Each row is a point on a tangle of strands that fork, close into loops and nearly touch. The rows are in no order.
(in the rows, 128 means zero)
Two points are linked if the straight distance between their rows is under 124. Some points are linked to none.
<1055>: [ 93  77 171 111 148  93 146  52  96 145 163 152  76 107 131 142 130 157
 147 103  96 118 146 108 131  80 151 133 137  80  99  84  85 144 114 123
 190 144  94 175 158  60 148 167 138 122 104]
<1471>: [125 145  94 173 120 111 137 122 119 124  99 100 175 100 180 120 163 121
 180 182 103 168 131 141 159 150 101 131 127 150 138 121 137 109 121 117
 109 165 168 115  97 115 106 141  98 108 127]
<46>: [161 138  62 209  74 107 147  93 126 167 140 118 153 130 131 136 128 129
 131 127 109 122 140 121 129 167  87 118 138 103 153 160 139 117 168  96
  91 116 147 128 108  88  84 121 160 161 158]
<930>: [177  96 164 133 161 115 104 137 107  94 179 160 114 193  93 140  77 117
  95 103 138  75 134 106  93 119 133 156 144 131 105 106 116 126 141 158
 127 145  36 100 119 118 166 143  58 105 113]
<219>: [113 135 139 159  78 128 155 121 141 167 154 151 114 145  72 143 133 109
 120 108 101 107 126 123 140 146  79 138 128 122 151 156 146 125 166 133
 104  90 141 142 104 120 131 144 187 140 129]
<976>: [125 156 147 173  90 130 144 145 152 136 134 132 147 136  72 155 134 115
 122 134 109 108 126 139 145 145  80 116 128 136 160 173 149 130 172 144
  82  74 148 118  98 138 138 129 182 143 121]
<824>: [125 155 132 129 124 146 115 158 121 150 136 171 119 138 126 124 116 114
 147 134 134 114 139 136 152 139  81 155 134 132 118 134 147 132 145 115
 113 145 141 120  98 119 107 116 138 125 139]
<399>: [122 122 126 200 101 165 141  97 158  87  58  74 123 108 164 109 132  89
 139 171 100 108 127 123 100 125  88 105 133 161 182 106 132 155 172 147
 154 133 147 119 100 168 105 130  80 105 103]
<949>: [ 89 151 166  87 100 169 159 117 164 157 124  99 115  87 133 164 169 175
 148 105  76 150  85 130 114 141 127 132 106 148 112 101 132 134 152 144
 173  86 217 198 127 155 165 128 174 136 116]
<556>: [100  85 178  87 137 112 148  59  92  98 170 132  70  97 132 203 125 151
 159 127 101 128 128 125 152 100 180 122 138 110  96 108  83 159 119 116
 193 135 112 208 182  91 171 158 140 156  72]
<285>: [120 160 171 164 116 163 153 153 168 104  74 106 131 124 120 132 157 107
 143 170 102 116 115 140 124 124  94 110 115 167 159  90 139 154 169 152
 136 109 172 128  84 175 138 124 135 105 104]
<1378>: [ 82  97 173  73 112 125 141  74 102 103 170 131  81  95 121 181 123 147
 154 121 100 137 115 133 148 119 172 145 120 116  94 129  76 149 119 127
 202 120 150 218 182 122 178 157 155 142  95]
<1017>: [158  69  90  87 169 134 136 140  85 145 137 104 107 189 120 115 137  96
  83  85 166  98  87 117 100 134 170 123 118 131 118  66 154 128  75 149
  85 131  28 101 161 146 144 136  81 104 124]
<1151>: [135 120  82 107 152 114 147 170 118 194 103 149 109 123 158 103 134 112
 117  80 169 137 123 136 143  78 138 129 149 128 126 108 133 102  33 120
  86 113 132 108 154  86  91 105 152 139 145]
<148>: [148 137  62 194  98  58 141 125 123 108 124  85 196  88 178 127 174 132
 165 157 127 157 148 121 161 158 121 101 128 141 125 173 145  86  81  94
 105 148 139 121 121 101 110 136  86 120 146]
<617>: [147 156 136 164 149  88 147 158 137 145 161 184  83 150  82 132  79 115
 101 110 136  92 133 121 155  96  92 121 142 144 161 160 133 135 113 164
  49 109 145 126 135 143 132 100 141 138  94]
<324>: [120 156 132 169  87 149 156 101 134 138 116 114 133 104 120 140 174 125
 163 141  85 161 106 139 144 155  89 120 127 145 153 124 159 113 175 124
 113 117 185 128  79 129 139 140 160 124 120]
<142>: [106 118 153 115 105 149  57  78 106  79 141 144 117 154 106  84 103 154
 109 124 136 133 168 118 118 148 137 139 110 102 116 138 139 132 135  93
 198 139  76 146 157 136 113 142 125 125 170]
<1268>: [103 154 128 152  56 174 129  73 134  97  59 136  93 157 147  99 138 132
 129 130 100 147 162 118  81 148 154  98 103 134 178 131 115 143 181 166
 204 118 177 127 166 187 105 145 138 124 121]
<360>: [123 137 161  75 134 164  89 166 120 114 140 169 100 144 122 111  90 115
 129 135 146 117 136 130 124 139 122 171 117 133  82 112 131 141 147 127
 162 163 111 130  98 148 134 124 107 101 151]
<1432>: [146  73 137 153 176 115  98  93 100 100 146 162 117 179 126 147 133 155
  81 114 123 106 119 106  64  79 155  87 141  90 127  44 154 146 107 127
 163 145  59 143 138  83 128 169  79 108 136]
<96>: [ 99 152 129 121 103 151 114 105 126 180 130 138 121  99 153 105 129 151
 166 123  94 164 121 130 133 147 103 143 126 111 113 124 128 123 153 120
 152 144 158 122  95  88 110 132 179 119 148]
<64>: [141 139  94  62 178 167 110 216 133 141 105 132 149 125 177 125 138 103
 129 131 175 159 128 155 128 145 135 131 129 160 109 118 152 144  85 112
  88 160 114  96 126 116 120 100 116 132 148]
<1068>: [134 116 142  91 159 136 120 155  93 140 175 175  77 162 127 129 100 122
 122 102 139  76 139 120 125 100 115 174 126 120  84 107 127 122 119 134
 132 152  79 113 114 113 142 142  96 103 129]
<530>: [182 165 129 161 146 117 107 161 151  94 120 143 177 134 103 137 103 104
 133 165 145 115 138 150 164 145  95 112 146 153 151 159 129 136 170 126
  67 136 155  90 106 158 121  85  99 146 117]
<366>: [166  86  85 105 180 110 130 132  72 140 137 119 123 208 124 127 129 116
  91 100 153  94  82 122  95 107 168 119 127 112 123  56 164 112  67 152
  94 127  53 104 150 152 147 149  74  94 128]
<884>: [148 145  80 157 114 138 113 150 130 127 121 108 182 134 159 136 122 121
 136 156 149 121 143 124 129 163 105 119 144 108 123 159 147 131 161  76
 107 140 114 117 109 118  80 106 126 145 168]
<1339>: [111 118  72 180 119 100 144 101 132 128  94  69 200  80 197 116 161 133
 166 166  86 196 104 132 138 141 124 141 120 150 134 131 128  90  89 127
 132 167 157  98 109 103 111 157  97  99 135]
<788>: [127 114  97 212  91 125 177  76 127 109 102  71 148  93 140 138 178 105
 157 162  76 164  98 134 121 137  95 123 107 151 171 121 148 105 168 135
 122 134 174 113  89 161 139 147  94  95 116]
<144>: [ 86 140 177  70 102 159 152 133 151 162 150 118 102  93 116 168 159 161
 152 116  92 123  90 132 137 132 119 149 115 145 107 118 125 143 143 134
 167 100 197 204 131 154 166 140 167 138 121]
<464>: [147  64 122  81 179 168 105 120  91 111 159  93  97 163 123 104 141 118
  77  93 160 106  92 124  81 142 165 119 119 134 108  73 155 142  87 143
 116 136   4 109 142 119 146 147  76 106 123]
<238>: [ 77 123 143 111 105 132  62  51 105 101 142 140 122 138 111  80 111 163
 124 111 123 161 176 127 117 146 151 134 116  97 121 138 121 136 112 103
 210 138  98 143 171 107 117 156 140 120 158]
<49>: [168 155 163 156 129 137  87 160 168  99  98 103 183 131  80 167  92 105
 110 161 149 100 135 144 125 138 105 110 140 131 155 163 103 153 208 153
  99 106 149  75 100 198 125  98 140 130 136]
<1342>: [115 156 145 166 121 145 185 118 155 115  80  80 124 103 151 129 189 114
 153 171  86 131 113 144 129 120  92 129 106 176 159  74 137 126 156 150
 131 116 185 136  90 163 152 139 129 105  85]
<1202>: [ 92 108  56 148 119 147 128 115 166 120  87  37 214  77 190 120 153 134
 133 169 117 203  83 120 106 154 151 102 148 123 150 153 144 118 106 121
 154 157 132 103 120 103  91 149 115 122 153]
<1374>: [205 164 122 151 157 110 104 172 148 104 142 161 161 143 111 134  76 105
 111 140 153 107 147 147 159 147 101 114 156 156 143 170 118 139 157 127
  56 137 137  88 125 147 118  68 102 149 121]
<1149>: [ 86  93 165  84 153 105 117  56 103 152 154 133 101  86 127 117 105 180
 151 103 101 137 138 119 129  94 172 153 123  76  89 128  67 143 100 127
 206 140 114 163 162  54 154 148 150 128 113]
<1228>: [119 116  72 112 120 146 113 140 122 166 135  90 150 152 143 113 133 112
 102 109 180 123 134 119 107 151 128 126 128  88 131 133 144 121 124  79
 133 136  68 107 149 104  77 104 163 157 168]
<602>: [121 108  88  75 176 112 156 146 101 207 107 133 100 140 144 112 125 124
 123  77 151 112  89 125 152  40 176 160 150  92 114  78 116  84  37 162
 114 116 120 103 159 107 116 130 135 127 142]
<321>: [115 113 127  88 159 111 150 121  83 207 146 145  85 114 152 124 120 165
 148  89 119  82 112 124 153  50 124 173 132  95  96 106 104 115  87 149
 141 144 118 132 144  79 124 145 150 127 138]
<1408>: [ 91 135 196  82 127 137 181 170 137 143 184 140  94 129 100 194 142 144
 133 115 112  70 109 128 157  94 114 152 131 148  98 148 123 139 124 130
 136  88 147 173 125 147 162 165 153 138 114]
<358>: [139 179 141 145 141 123 140 155 136 109 111 141 132 120 132 124 155 109
 168 185 132 127 134 158 188 131  95 134 125 171 138 107 139 134 136 127
  77 154 185 122  94 149 131 114 107 124 103]
<469>: [147 136  60 153 127 130 125 161 137 119 113  80 204 112 176 147 164 122
 140 155 157 130 133 122 131 169 127  97 147 114 133 172 154 132 128  73
 101 145 113 122 122 116  79 124 112 144 166]
<588>: [117 131 142 122  95 159  60  87 121  71 122 119 137 160 106  80  95 155
 105 143 153 124 167 117 109 162 141 129 107 101 119 144 151 130 174  92
 185 140  84 140 148 166 104 125 121 139 175]
<890>: [124  85 188 140 112 139  73  90 118  50 163 175 106 156  76 138  93 120
  93 131 129 110 160 115 123 129 139 132 143 107 116 133 112 128 143 115
 173 134  57 150 141 130 141 150  92 123 131]
<471>: [149 128  94  45 190 164 124 209 118 160 122 147 111 135 172 118 129 111
 128 105 173 137 131 154 133 137 147 135 130 164  96 118 148 139  63 122
  83 140 112  88 137 110 126  98 113 129 149]
<246>: [117 147 133 137  73 162  75  90 124  71  73 120 121 174 129  76  97 150
 116 155 143 132 166 111 100 155 149 120 106 120 145 136 134 133 185 125
 201 140 133 140 159 194  97 136 124 140 160]
<1173>: [ 76 109 178  57 100 139 159 114 130 151 180 119  86  91 113 179 137 155
 155 101  91 123  96 130 137 119 135 144 120 124  93 134 107 139 135 125
 190 102 171 209 152 134 174 154 164 139 109]
<1188>: [134  94  69 214  89  95 177  79 119 102 104  60 169  91 155 133 160  97
 161 170  83 148 116 124 134 142 102 139 106 154 160 133 133 101 146 131
 123 148 168 108 111 171 125 142  59  97 129]
<1483>: [144 144 102 134 140 123 128 168  98 174 143 175 105 150 144 113 113 123
 134 105 146 110 148 131 152 110  88 149 137 132 119 130 144 127  98 110
  90 138 123 113 125 100  94 106 139 130 141]
<1179>: [124 159 112 109 155 150 105 168 139 142  98 133 156 110 187 116 137 129
 168 167 137 157 135 144 147 134 109 146 128 146 112 104 142 136 119 118
 113 171 152 115  91 111 103 116 120 120 143]
<663>: [165 140  86 120 150 102 131 193 137 144 103 141 138 103 170 104 161 112
 121 105 179 143 153 141 141 119 128  81 149 158 130 128 151 119  41  89
  66 138 132 118 154  79 103  93 119 142 130]
<1341>: [104  85 193 102 132 112 168 105 112  87 181 150  63 127 116 211 140 129
 135 135 106 101 122 116 139  80 168 124 136 111  96  98  95 139 131 113
 170 116  90 191 148 102 171 172 137 144  80]
<552>: [101 134 187 100 106 156 130 157 139 126 154 170  93 131  82 151 124 109
 132 127 124 105 119 129 148 123 106 154 121 131 112 135 121 142 158 132
 150 116 142 143 102 154 148 146 155 109 123]
<325>: [101 135 105  41 169 187  89 191 148 141  99 110 135 116 169 108 128 116
 129 149 176 174 114 136 103 135 159 149 118 137 110 116 141 140 104 127
 130 158 103 111 106 120 110 103 144 136 152]
<330>: [129 114 186  74 137 161  89 156 121  81 151 175  77 142 113 128  89 116
 121 136 149 107 129 125 121 125 142 181 115 139  71 108 114 139 142 144
 176 162 107 143 101 161 151 142  82  95 138]
<354>: [148 105 107  51 184 147 127 177  88 151 158 133  89 165 156 120 115 114
 113  89 156  95 116 141 109 113 157 162 120 145  75  89 141 122  68 143
 109 134  59  87 136 120 148 136  84 106 134]
<1308>: [ 95 151 151 116 108 166 164  77 156 157 113  97 116  78 140 147 180 164
 150 102  63 188  94 132 106 148 130 118 111 137 131  96 141 112 174 145
 160 112 217 173 104 146 159 131 173 129 115]
<393>: [120  95 198 136  84 141  77  98 132  49 141 160 116 156  58 136  92 117
  88 139 132 115 160 118 132 134 141 134 128 109 123 147 105 131 160 129
 178 117  78 140 143 166 147 144 113 119 137]
<648>: [141 111 194 126 102 124  78 139 152  95 147 131 144 147  46 174  76 101
  69 126 148  92 153 123 112 127 123 145 130 102 124 167  84 131 181 160
 130 106  74 104 135 172 160 124 140 115 128]
<480>: [128 115  90  98 155 127 145 187 152 150  60 117 158  87 160 105 184 104
 137 107 183 182 107 112 155 137 167 109 179 135 146 161 132 115  74 118
  73 143 134 101 147  51 111 122 124 180 115]
<958>: [ 86 150 141  74 111 154 110  68 127 153  97 141 119  89 143 103 106 186
 157 125  84 161 124 116 113 135 176 151 100 116 112 125  58 144 142 178
 205 139 200 187 147 143 145 130 174 134 114]
<30>: [ 88 128  67 125 122 166 110 132 160 126  79  57 189  93 188 107 134 128
 136 173 135 192  99 123  96 145 155  99 142 118 148 146 150 134 127 115
 156 159 119 114 117 117  76 132 139 129 155]
<878>: [ 86  98 160 107 118 101 176 100 105 177 178 159  68 139 107 154 140 142
 140  96 108  95 120 104 147  93 109 152 136  98 114 115 105 123 139 128
 154 125 121 169 134 102 149 171 151 130 110]
<396>: [ 94 138 150  65 123 136 107  70 114 152 120 137 136  89 122 114  88 200
 160 122  91 162 120 116 126 128 186 162  95 110 102 146  45 151 120 178
 213 141 189 197 161 118 168 124 164 143 106]
<759>: [ 99 148 189 158  96 149 172 156 161 116 111 114 163 133 114 152 159 158
 128 126  71 147 112 141  91 132  98 108  99 166 142 114 167 130 169 137
 143  48 172 134  92 171 162 135 171 127 134]
<967>: [139 150  97 160 130  74 142 146 130  92 108 117 172 112 176 107 158 105
 178 194 125 143 151 144 180 141 108 122 123 168 134 133 140 109 109 117
  96 179 168 120 110 140 120 127  63 113 113]
<162>: [100 149 135 141  52 157  93  68 123  82  77 136 112 167 119  90 118 146
 132 141 122 142 165 114 105 160 155 111 103 115 156 133 127 137 180 138
 209 135 157 138 162 190 111 141 131 129 149]
<1116>: [ 95 103 109  22 176 179  94 171 134 157 118 117 106 115 145  99 129 114
 121 120 178 160 101 128 115 121 174 167 122 117 104 118 122 122  88 133
 132 133  77  92 130 101 134 109 149 147 145]
<504>: [122  75 148 125 171 132  86  88  98  89 155 156  94 154 133 126 128 150
  91 101 128 106 144 112  81  86 153 110 142 101 109  79 139 140  93 120
 177 144  42 146 142  77 126 168  91 109 134]
<881>: [ 81  83 166 115 115  89 167  70 104 155 182 154  66 133 107 152 138 141
 136 101  96 115 135 106 135  97 130 139 137  89 115  97  99 133 135 118
 176 128 109 182 144  92 156 175 150 126 106]
<1273>: [176 165 147 170 141 116 102 158 163  87  97 102 189 128  91 159 112 101
 124 180 140 110 132 158 148 131 101  98 140 155 172 154 105 153 183 151
  80 121 159  71 100 190 129  94 115 135 113]
<1059>: [ 95 155 183  93 124 152 170 155 144 159 165 128 108 109 110 176 165 156
 145 122 103  92  98 137 162 123  96 152 122 161 105 128 141 134 123 129
 124  87 192 176 114 148 167 149 164 142 121]
<1031>: [100 134 139 143  78 124 168 102 123 191 160 154  95 131  98 135 146 129
 135  88  90 130 124 117 142 152  82 137 130 116 142 140 138 122 160 118
 126 106 152 148 108 104 127 149 186 136 126]
<1064>: [109 125 194 127  62 148 100 123 142  81 118 151 115 152  67 128  97 109
 109 143 131 118 142 124 121 140 129 133 115 112 132 143 114 135 179 134
 183 109 117 135 122 183 135 129 141 115 144]
<1107>: [ 69 107 162 114  97 109 138  32 104 133 173 153  92 107 105 116 126 151
 145  82  87 166 158 128 127 147 153 131 119  90 112 127  85 139 127 113
 199 118 132 172 168  93 149 163 155 122 118]
<1365>: [121 119  55 142 124 134 133 162 150 125  99  59 207  91 181 147 190 118
 135 146 162 155 113 116 134 165 147  87 158 116 141 179 148 126 109  89
 107 153 116 115 138  99  89 137 119 143 156]
<1247>: [170  91  95 134 176  87 121 121  73 128 132 142 137 214 114 140 129 144
  87 114 142  96  87 121  87  86 155 117 124  79 132  54 169 106  84 138
 109 125  67 114 135 136 151 160  71  92 141]
<192>: [139 136 122 211  95 130 172 101 141 103 103  82 162 111 115 150 178 106
 153 166  83 147 101 145 132 147  97 109 115 146 179 127 161 118 178 137
 114 109 176 113  82 159 145 139 121 115 120]
<1324>: [105 118 142  92 144 110 160 119  87 204 164 156  76 118 134 133 128 162
 151  94 114  87 119 109 156  70 111 172 141 102  96 116 102 122 116 141
 137 144 131 158 140  90 132 158 155 129 127]
<1033>: [ 84 123 154 117  77 124 156  85 126 183 169 148  89 123  96 127 140 135
 141  85  87 143 129 117 128 151 103 139 124 104 125 128 124 123 165 120
 162 110 149 155 122 104 136 149 181 126 133]
<589>: [175 115 170 124 145 118  95 149 125 109 182 154 123 178  66 159  58 103
  83 103 147  79 140 115 113 123 123 164 145 132 120 148 100 123 166 176
 107 138  56  84 128 147 168 121  84 114 112]
<1396>: [157 147  78 169 117  65 134 158 130 122 112 103 174  91 176 111 179 128
 155 141 150 154 157 132 157 140 124  84 141 145 129 158 143  95  53  88
  90 144 137 120 128  65 102 123 106 133 130]
<284>: [152 116  88 211 108  93 149 109 139  80 105  78 191 108 140 139 142  98
 161 193 108 117 127 128 155 153 101 115 126 144 158 148 131 117 159 124
 107 135 163 106 101 175 109 129  54 116 128]
<553>: [101  72 127  19 185 183  88 135 112 133 134 112  84 113 125  84 133 112
 106 107 172 151  94 121 105 129 194 155 117 131 104 102 126 124  86 154
 124 131  30 100 137 111 158 128 114 142 124]
<209>: [105 155 175 108 113 168 124 148 149 139 113 152 103 112 117 133 138 120
 152 151 117 116 111 128 150 132 104 148 124 146 114 103 131 153 167 136
 148 129 176 152  92 164 134 130 147 108 130]
<1171>: [ 83 138 150  83 110 150 113  98 122 177 138 144 107  92 142 103 113 160
 164 115 100 156 124 126 134 140 126 157 119 100  98 126 107 131 147 131
 179 142 159 141 113  95 128 133 183 117 144]
<1028>: [113  67 131  50 188 183  85 126 102 107 146 106  83 129 126  96 143 117
  89  98 161 128  99 130  94 130 181 135 121 130 104  85 144 134  83 150
 128 136  13 109 142 109 151 145  99 116 121]
<570>: [125 115  84  97 148 134 140 179 137 189  85 123 138 112 158 108 163 107
 128  85 175 160 109 130 149 115 148 126 166 120 137 129 129 106  60 113
  91 125 129  93 149  60  91 104 153 168 131]
<6>: [ 78 122 162  88 104 126 131  75 113 172 166 146  90  94 120 109 124 154
 155  94  94 148 135 121 136 137 129 153 121  95 101 126  99 129 143 126
 186 133 145 158 132  94 139 147 176 120 131]
<1126>: [ 72 165 128  98 135 142 106  30 126 138 111 137 164 136 109  74 102 208
 144 114 100 205 168 132 105 147 210 138  86  97 114 151  60 128  96 155
 205 126 181 122 166 113 139 152 154 130 120]
<953>: [203 115  62 151 158  75 152 174 137 156 127 148 131 163 145 117  88 118
  76 103 187 104 132 111  95 121 132 100 128 111 144 136 155 128  73  98
  70 104 120 130 172 150  95  70 116 137 147]
<1150>: [ 97 133  76  97 119 170  97 150 146 130  96  67 171 110 167 109 135 121
 129 157 165 176 110 123 105 155 154 101 131 108 137 151 158 133 133  99
 145 158  99 111 124 117  82 118 158 140 158]
<428>: [ 65 125 156 118 108 127 101  16  97 108 146 158 121 121 106 103 118 174
 143 104  95 189 186 138 128 151 174 136 113 101 117 142  92 153 106 118
 203 129 143 151 192 101 134 171 140 119 136]
<1358>: [229 155 108 143 177  93 117 175 165 105 150 158 164 145 136 115  62 127
  99 122 156 115 159 134 128 157 122 102 154 162 137 175 117 140 142 106
  50 123 116  98 153 138 116  55  90 160 130]
<887>: [123  96  79  84 162 118 155 159 110 195  95 142 102 141 143 104 130 104
 114  66 170 131  91 123 146  68 178 146 159 109 124  85 132  87  37 144
  92 117 126 100 169 114 104 114 135 133 138]
<326>: [106 105  61 171 115 116 139 102 151 122  93  50 219  73 194 121 160 136
 150 160  97 197  93 125 116 151 137 122 131 132 139 148 135 101  92 122
 149 159 141  97 114  99 100 155  99 107 148]
<567>: [126 143 107 135  93 152  93 129 126 129 123 115 151 143 136 111 100 121
 127 149 143 123 145 120 114 160 101 130 131 101 125 147 156 130 179  84
 150 145 110 120 112 128  89 110 142 141 173]
<1285>: [186 113  47 150 139  91 152 179 136 158 110 129 145 143 144 122 126 112
  85  95 201 111 134 110 103 134 135  89 139 113 149 137 146 125  72  76
  68 111 123 135 174 129  80  83 139 146 153]
<234>: [144 118 105  42 189 160 123 196  97 169 147 145  92 135 167 120 117 118
 124  91 164 109 120 144 128 115 153 161 126 148  77 105 136 126  69 138
 102 135  91  87 136 112 138 114 108 119 150]
<1197>: [109 157 167 162 128 150 196 133 160 117  97  76 147 117 145 145 196 153
 140 141  75 138 108 144 104 118 103 121  93 175 146  78 159 113 156 139
 144  73 193 147  92 166 170 139 148 124 108]
<484>: [173 159 100 187 119  85 130 148 132 127 138 164 137 124 131 114 123 120
 141 150 140 119 156 137 168 133  82 107 141 151 149 156 145 124 114  95
  55 130 153 131 123 103 102  88 117 148 119]
<1139>: [122 143 138  91 138 158  95 168 121 139 139 166 109 140 134 114 102 116
 140 134 146 119 135 131 132 136 100 170 121 130  97 120 144 137 143 112
 138 158 121 120  98 128 116 116 123 110 156]
<200>: [111 157 123 155  85 151 138  92 129 163 119 125 131  99 138 128 154 137
 165 127  82 169 116 129 141 164  94 129 133 126 137 125 150 118 177 117
 126 135 184 126  85 108 119 137 168 121 135]
<1144>: [213 128  79 156 169  71 141 174 133 150 146 158 133 177 135 111  52 121
  78 102 171  99 138 111 101 125 129 115 130 122 139 148 139 131  94 117
  61 108 113 120 167 151 101  63 107 139 137]
<810>: [177 161 111 200 106  56 138 128 144 100 140 134 137 109 114 117 132 109
 141 177 126 130 155 136 174 143 100  93 137 153 151 173 135 115 127 107
  46 115 159 135 116 111 122  86 110 153  92]
<232>: [ 93 110 159  70 141 121 116  59 101 153 147 135 127  81 118 124  83 197
 158 115  94 150 126 121 140 113 183 159 105  91  91 153  53 148 102 152
 213 135 152 179 169  78 177 134 158 141 101]
<608>: [141 163 143 192 115 112 143 143 150  99 112 102 179 128  82 156 144 117
 133 164 104 125 127 165 152 136  88  98 118 156 167 167 146 127 169 145
  69  76 164 103  92 157 147 126 164 135 104]
<380>: [105 138 141 151 118 162 186  67 161 128  90  79 113  78 154 144 195 160
 129  99  54 196 101 137  75 131 133 101 102 148 152  80 148 107 173 146
 167 111 214 161  98 159 154 130 154 124 103]
<545>: [ 94 104 194  86 124 116 182 143 124 121 194 135  75 136 106 208 140 132
 134 125 115  75 113 120 145  81 140 144 133 121  93 129 104 135 130 119
 159 101 110 186 142 123 175 176 143 140  94]
<448>: [235 135 100 145 183  82 126 171 155 130 159 161 141 164 137 114  33 124
  81 106 158 106 148 117 106 141 130 118 150 149 138 168 112 143 133 134
  52 114 107  97 169 149 113  60 102 154 128]
<1310>: [141 160 115 163 106 122 130 141 124 148 131 155 137 127 129 123 139 112
 156 144 125 130 139 136 163 147  76 131 139 142 138 145 147 125 143 104
  85 133 161 122 102 105 106 113 146 142 130]
<1067>: [ 78 165  98  72 136 165  73  98 141 112  72 110 143 148 159  53 104 168
 124 151 129 183 147 127  92 128 188 137 107 125 130 126 107 132 115 153
 206 148 131 128 137 144  99 137 175 139 140]
<1306>: [133  83 173 135 138 142  73  91 106  61 168 172 102 155 107 123 106 135
  80 121 129 101 158 110 106 123 142 129 140 112 108 111 132 134 126 113
 177 143  40 152 139 108 138 156  82 116 130]
<184>: [159 138 109 205 114  88 149 124 144  79 104  88 182 116 113 145 145  96
 160 198 113 113 130 145 165 142 101 100 124 151 169 157 125 119 157 135
  83 117 169  95  99 179 130 122  82 130 109]
<1266>: [163 150 152 144 119 148  93 148 157 111 117 122 168 146  76 154  77  99
 105 152 154  97 140 128 125 147 103 128 144 113 139 168 109 142 211 135
 104 113 130  85 101 184 122  98 134 136 145]
<1276>: [178 150  80 171 128  77 131 166 131 139 123 143 153 118 160 111 137 126
 126 132 159 132 161 131 142 129 104  88 139 144 134 150 148 122  74  76
  68 126 134 136 141  84  88  93 116 147 128]
<928>: [155 115  49 145 131 112 137 163 122 176 122 116 152 159 149 125 137 109
  99  97 188 106 136 113 110 139 124 116 136  98 143 137 143 119  98  81
  88 124 101 122 155 114  72  98 151 156 162]
<1443>: [119 116 202 136  73 137  91 143 152  88 126 125 148 140  52 158  89 110
  87 134 135 109 140 132 106 131 128 121 112 103 138 167 100 140 184 151
 149  83  99 113 124 190 146 120 169 121 143]
<180>: [120 168 186 135 131 159 140 174 162 116  99 140 131 129  97 145 143 110
 138 163 120 108 115 151 156 126  92 129 117 170 136 101 136 155 164 149
 118 114 175 119  83 177 137 124 142 111 112]
<256>: [145 156 146 180 150  74 130 159 165 137 158 154  97 141  70 141  74 117
  83 112 142  93 132 132 142  96  98 114 132 141 177 176 127 140 124 179
  30  91 144 121 152 143 134  89 162 142  95]
<840>: [113 118 214  89 115 153 118 169 141  75 148 174  85 137  79 159 104 106
 115 140 133 103 123 132 133 113 145 161 114 138  93 125 101 143 152 147
 175 126 113 147 113 176 156 143 117  96 123]
<236>: [145 141 132 143 104 147  98 132 143 119 135 129 156 153 101 125  78 113
 116 148 157  95 148 111 120 161 103 144 136 100 124 162 134 129 206 102
 127 126 104 110 106 152 107 101 126 143 164]
<871>: [155 120 179 125 123 130  91 151 142 106 159 148 132 160  52 163  65  95
  85 115 153  85 143 121 120 128 115 157 138 116 127 160 100 126 175 163
 115 126  76  90 122 164 158 118 119 116 126]
<766>: [151 121  89 104 155 115 136 191 147 126  70 119 155  81 161 106 194 100
 134  99 191 163 131 124 148 140 159  84 170 152 143 153 141 120  61 107
  61 151 132 116 155  72 120 121 113 158 121]
<1019>: [153  83 133 105 181 141 107 136  88 102 164 118 106 185 132 121 132 130
  84 100 139  80 104 125  72 117 154 128 130 136  92  60 149 135  87 142
 136 139  18 110 125 104 150 160  62 101 121]
<711>: [151 154 119 157 142 102 144 158 111 158 158 196  90 152 111 116  89 118
 118 111 140  95 141 124 159 108  81 137 148 142 136 144 139 129 106 133
  60 123 139 127 124 124 110  98 133 135 115]
<328>: [103 143 122 159 118 174 177  53 153 111  71  99  86  74 177 124 179 154
 123  91  60 184 127 134  62 126 143  92 108 152 169 100 116 125 164 172
 182 111 193 152 122 160 132 127 150 125  79]
<400>: [170  91 148 128 171 125 106 133  92  99 174 150 112 192 118 130 104 132
  90 108 134  78 125 111  86 113 133 144 132 125  96  80 131 128 116 144
 139 146  30 109 122 106 160 153  56 101 117]
<1205>: [148 140 132 211 118  94 172 133 144  82 100  62 186 123 100 147 165 113
 145 184  93 126 120 160 138 128 106  96 100 168 181 145 146 115 164 151
  88  85 169  96  92 178 160 130 125 118 105]
<1029>: [168 141  71 209  93  48 147 115 121  97 133  98 179  95 154 128 159 126
 166 174 115 140 156 123 166 163 112 102 127 143 135 182 139  92 110  94
  91 135 151 132 118 117 113 124  77 128 131]
<674>: [112 122  74 106 111 159 109 146 133 149 115  72 154 128 152 116 145 112
 113 132 179 147 123 118 108 158 144 115 132  94 137 154 147 129 135  80
 132 149  76 109 141 106  80 105 164 160 165]
<850>: [181 168 122 192 120  55 127 137 164  89 141 125 150 105  94 131 118 104
 128 177 131 122 149 151 175 134 107  82 136 150 162 185 117 121 144 123
  34 105 153 115 125 130 133  79 125 161  92]
<533>: [140 136  98 128 152 108 151 163  92 194 136 180  89 139 159 105 110 140
 128  93 146 106 131 125 155  72 110 145 137 128 111 113 136 116  54 125
  88 130 135 120 137 109  91 107 141 119 140]
<1288>: [141 174 132 159 137  93 165 147 138  92 111 120 136 118 140 117 163  99
 173 203 123 133 140 163 191 127 105 120 122 180 150 111 129 118 132 132
  87 154 187 121 100 166 140 121  85 119  89]
<564>: [128 120 101  87 173 106 156 136  87 210 129 143  91 131 159 118 122 151
 134  85 136  91  99 130 147  25 156 163 132  96 103  89 112 100  53 154
 122 129 119 117 150  99 117 138 140 118 145]
<543>: [162 176 144 180 144  70 120 149 166 109 147 132 134 114  77 137 104 116
  96 140 139 114 142 158 164 118  99  94 133 159 169 183 126 135 132 156
  27  92 151 109 144 136 141  77 161 160  84]
<1322>: [ 97 155 125 155  81 181 150  60 138 108  55 126  83 114 172 111 159 142
 129 107  75 160 150 122  67 136 148  98 113 146 175 119 107 145 173 173
 195 117 191 136 147 172 113 137 146 124  92]
<682>: [164  81 120 153 182  98 104 105  81 108 133 154 138 206 109 148 133 157
  87 123 128  91  92 112  67  78 148 105 132  75 131  51 160 124 107 128
 128 133  67 128 127 111 149 171  67  99 139]

A fork is a point with three links, a tip a point with one. Leave the first point through the second and follow the links. Name the first fork or tip that comes.
<1273>; <49>: <1365>
<330>; <360>: <824>
<930>; <400>: <464>
<543>; <256>: <1483>
<878>; <881>: <958>
<209>; <180>: <759>
<1341>; <556>: <144>
<219>; <1031>: <6>

A piece is two or more points that can be reached from each other along the links. Count, over all rows, the pieces, the separate loops (a circle has one, a figure eight two, a Y none), the forks (points with three links) and the tips (points with one).
pieces: 4
loops: 6
forks: 10
tips: 6
